Each scene shows the same named points in several views. A view is turned or mirrored, shifted and resized as a whole, has a little noise and may leave points out.
In the rows, zero is written as 128.

Scene 1
View 1
<212>: [113 138  84 152 150 134 156 161  97 103 139 102 118 169 135 132 145 109
 135  95 127 161 140 156 162 126 171 153 125 141 129 124 156 108]
<213>: [107 154 105 101 116 132 121 136 157 134 102 112  71 148  76  86 136  73
 114 108 154 162  80 151 185 141 149 100 130 128 148 133 146 117]
<29>: [ 78 157 106 117  95 128 134 133 150  93 140  65 129 159 112 144 129  91
 111 142 153 160  87  94 142 152 127 141 116 135 125 117 151 124]
<41>: [101 165 102 107 110 133 147 139 144 118 132  84 102 163  91 129 111  92
 108 126 179 158  81 106 171 151 136 135 129 121 142 137 152 132]
<49>: [136 136  63 142 119 127 170 106 108 104 139  91 137 169 158 151 160  73
 108  68 151 166 109 138 176 132 131 158 155 153 124 111 148 137]
<241>: [ 92 148  80 123 112 113 129 132 176 104 137  86 116 152 121 130 165  66
 132 110 137 148  97 124 147 152 141 131 110 145 134 120 149 141]
<200>: [101 155 134 127 101 126 147 133 146  93 152  99 109 153 137 110 144 146
 109 134 105 144 117 125 154 167 126 154 135 143 129  91 165 118]
<30>: [107 165 133 102 104 143 149 126 133 119 130  96  89 157  92 114 108 125
  90 133 163 159  86 109 185 159 123 132 146 120 143 121 158 117]
<182>: [116 137  93 148 151 135 151 160  86 113 128 115 108 170 125 121 146 110
 125  91 124 167 140 173 167 119 173 142 130 144 127 121 155  92]
<261>: [ 87 162 175  90  71 149 121 114 148 108 126  80  93 141  87  98 108 142
  71 168 133 164  64 100 166 177 101 124 142 129 131  97 155  92]
<272>: [ 96 166 119 125 142 140 152 181  99 118 136 100  99 170  89 122 101 130
 121 135 154 163 127 134 166 136 166 143 118 119 137 140 160  96]
<227>: [ 85 170 122 120 112 128 152 150 165  91 158  86 108 161 113 126 118 138
 124 147 148 140 108  97 150 171 133 158 119 122 139 122 166 137]
<48>: [113 150 114 100  95 140 125 114 144 129 108  94  86 149  85 107 133  74
  94 112 157 168  66 133 185 146 128 110 143 138 140 120 144 113]
<142>: [121 147  88 138 144 128 156 149 122 114 136 119 102 164 126 114 150 107
 131  87 130 147 134 159 174 138 158 146 131 140 138 117 158 127]
<101>: [100 147 148 109  91 143 117 122 128 111 118  96 101 144 100  99 137 112
  87 134 114 169  84 139 167 154 124 120 133 144 127  99 152  86]
<170>: [106 148  90 115 116 124 127 132 163 122 115 102  96 151 102 108 149  74
 123 102 145 155  88 144 171 144 146 120 121 141 138 125 144 130]
<152>: [ 76 167  83 114 122 117 135 167 183 110 142  78 108 159  91 137 124  82
 141 135 168 141  94 103 147 151 156 130  97 124 146 143 152 143]
<246>: [ 96 154 123 117 126 138 114 160 140 123 109 112  82 148  82  91 136 102
 123 128 130 162 104 162 166 139 161 111 115 132 141 123 151  94]
View 2
<212>: [ 83  99 146 180 165 130 127 133 108 106  54 106  79 129 182 107 100 115
 156  54 142 157  98 147 111  99 206 177 150 160 162  79 129  71]
<101>: [174  89 170 180 114 110 168 132 111 152 120 173 131 148 131 136  80 146
 205  63 182 144 106 122  97  85 126 162 121 131 170 164 138  86]
<29>: [163 143 182 204 128 164 169 133 123 121 121 147 134 129 130 106 120 130
 191 120 181 117  59 140  94  95 130 138 137 172 146  80 160  78]
<241>: [122 123 200 174 144 156 135 141 100 136 102 133 109 121 127 137 151 150
 164 129 176 118  90 114  96 102 164 133 141 221 151  94 158  78]
<272>: [ 87 104 129 183 147 138 196 122 113 120  84 121 123 120 189  86  94 130
 192  36 157 178 101 170 100  80 133 159 111 123 193  62 146  79]
<30>: [163 121 158 148 101 118 209 139 103 130 108 142 142 154 136 128  85 151
 208  76 170 159  88 138 113  86  95 121 112 134 188  80 114 102]
<213>: [122  70 170 134 116 103 180 129  80 179 116 156 101 115 149 135 128 177
 179  99 195 163 135 128 103  87 123 110  95 179 203 109 124  81]
<182>: [ 82  78 142 172 161 103 129 126 105 119  56 114  68 131 191 111  97 121
 156  36 149 169 115 147 109  98 213 183 143 151 175  97 116  70]
<170>: [117  93 184 152 123 123 153 137  88 153 103 136  95 120 141 139 135 157
 167 109 186 142 116 120 103  94 149 116 117 200 174 102 127  84]
<261>: [214 121 174 186  94 134 216 136 113 146 143 186 178 169 113 139  70 154
 236  68 179 135  77 125  99  82  63 148 110 104 176 144 150 100]
<200>: [135 131 184 165 133 155 166 146  97 102  90 122 157 161 133 162  88 135
 191  53 126 138  89 126 110  94 128 177 149 140 165  93 146 112]
<227>: [128 153 181 181 138 181 190 140 100 104 106 120 171 142 138 136 118 137
 200  81 139 136  79 142 100  93  99 155 134 152 170  53 172 102]
<142>: [ 89  91 162 149 152 121 133 141  86 118  61 106  90 138 169 141 110 133
 155  60 136 151 116 135 108  99 186 162 144 170 176  85 118  84]
<48>: [172  91 173 148  94 100 179 129  95 167 120 162 103 135 127 127 104 155
 190 101 205 147 107 123 102  88 130 105 107 174 182 115 105  81]
<152>: [ 98 133 181 187 143 185 177 130  96 135 118 123 128 100 150 109 169 149
 182 131 176 130  85 145  95  93 119 118 119 206 178  42 182  78]
View 3
<182>: [151 162 142 129 128 109 106 109 190 131 124 123 160 136 166 108  98 184
 124  94  98  98 155 158  89  57 127 114 141 102  78  99 122 140]
<213>: [139 161 150  87 129 103  89 138 147 120 179 136  90 175 118  72  89 153
 106  94 158 122 123 132  83 113  88 131 139 114 140 112 134 128]
<261>: [143  99 147  90 124 195 161 150 125 138 177 170  93 178 118  99 150 122
 103  62 214 166 134 128 104 127 160 182  67 129 146 119 184 124]
<29>: [120 101 107 110 133 164 104 121 124 137 166 141 125 166 150 134 116 142
 150  89 197 129 125 167 108 112 142 117 110 121 108 127 135 108]
<200>: [116 135 107 127 124 170 124 113 148 165 129 170 136 148 116 123 139 156
 128  98 132 128 129 144  98 111 153 132 109 122 114 113 160 154]
<30>: [145 144 156 105 122 158 131 137 135 150 156 155 106 158 109 110 135 152
 119 104 166 150 105 144  82 121 121 149 116 133 116 105 161 112]
<227>: [120 127  95  99 135 173 105  98 140 166 145 175 133 151 126 136 142 143
 164 106 176 138 100 158  92 116 148 131 116 123 117 111 153 141]
<212>: [136 153 122 134 124 120  99 105 181 142 119 129 167 138 162 131 101 179
 141 101 114  99 144 169  92  67 133 103 142 106  72 100 116 136]
<170>: [118 141 121 111 130 114  89 133 133 128 168 134 107 166 127  96  89 160
 121  94 149 113 138 149 102 119  99 102 139 115 122 130 126 125]
<49>: [119 126 128 186 111 131 108 151 126 136 136 101 143 154 139 145 105 195
 127 108 107 101 144 185 102 109 115  78 143 121  51 125 117  89]
<48>: [140 131 158 108 122 129 114 155 130 121 182 132  90 175 120  88  97 164
 100  84 162 132 134 141  95 124  98 133 125 122 123 124 143 107]
<41>: [136 135 139  98 125 142 104 123 130 139 168 141 106 163 127 122 117 153
 144 111 183 138  98 162  82 119 112 127 131 135 111 112 135  96]
<241>: [101 115  89 124 139 131  76 120 125 135 163 131 126 171 136 116  91 154
 143  92 163 106 142 156 111 117 119  86 132 117 117 138 116 129]
<246>: [146 156 135  76 142 112  96 119 173 127 162 150 116 160 144  72  88 150
 115  83 153 118 144 136  92  86 118 139 130 108 134 109 132 153]
<152>: [115 132  97  77 149 133  61  94 135 144 170 150 118 165 139 124  98 139
 174 112 197 119 100 166  98 111 115 103 140 121 120 124 117 122]
View 4
<101>: [ 73 136  41 180  99 112 128 142  99 216 167 136 195 163  92 203  85 155
 175 147  60  95 167 184 178 177 156 113 123 163 167 121 108 130]
<41>: [122 182  86 115 153 112 144 134  67 193 173 159 165 190 134 176 123 125
 120  82  67  76 119 133 174 148 145 106 102 174 125 136  55 146]
<142>: [141 200 119 179 108 107  96 104  77 207 132 141 149 165  87 157 180 178
 177  58  64  96 142 169  87 156  75 158 120 147 180 110  99 152]
<212>: [144 209 162 162  74  95 102 126 102 221 145 152 144 166  93 136 188 172
 194  63  81 101 128 189  84 143 100 137 141 118 198 102  99 156]
<227>: [103 160  96 141 110 124 142 164  77 170 163 125 109 127 148 163 144 149
 134  70  93  52 127 127 169 106 131 106 153 164 143 183  38 107]
<49>: [149 204 169 124 172  56  97 124  63 235 128 129 167 210  99 143 194 150
 164  90 101 129 130 222 119 171 109 165  89 131 133  94 148 224]
<48>: [105 171  47 141 151 103 132 116  70 209 162 165 217 199 103 202  89 134
 145 118  33  99 149 153 168 198 144 110  75 185 131 104  98 146]
<241>: [114 191 107 149 106 104 131 157  40 216 118 156 164 153 131 129 122 166
 169  45  67  95 151 159 166 186 115 128 127 158  77 134 113 183]
<213>: [125 196  37 159 120 129 130  92  65 203 152 185 208 186  98 189  98 145
 143  66   9  91 149 121 139 200 115 115  80 190 136 103  73 123]
<152>: [129 199 101 120  96 122 156 158  46 190 147 178 149 144 159 131 121 153
 135  16  64  61 120 108 171 151 132 106 141 163  85 156  47 137]
<261>: [ 42  93   8 165 138 113 146 159  92 185 191 100 172 151 118 233  63 127
 140 181  76  81 168 166 229 150 184  96 123 188 159 164  79 104]
<246>: [102 184  51 183  57 140 133 120  95 201 162 174 191 159  96 178 103 170
 178  72  24  78 153 131 129 181 119 106 116 174 173 111  67 107]
<29>: [ 99 159 110 118 122 102 150 178  64 208 159 141 157 166 147 154 124 141
 150 102  95  84 134 162 198 155 168  98 143 153  99 153  89 164]
<200>: [ 89 139  92 178 134 108 111 144  79 186 151  84 118 124 118 182 150 164
 158 112  98  81 151 175 159 130 108 150 142 157 169 164  92 134]
<272>: [125 196 109 146  79 124 134 135 124 188 188 157 143 171 103 181 154 155
 156  78  65  65 114 147 103 114 137  98 141 143 214 127  38  95]

Which points are out of place in each view (at most two, in the order of its rows)? Write none if all are in place.
view 1 => <200>
view 2 => none
view 3 => <261>
view 4 => <227>
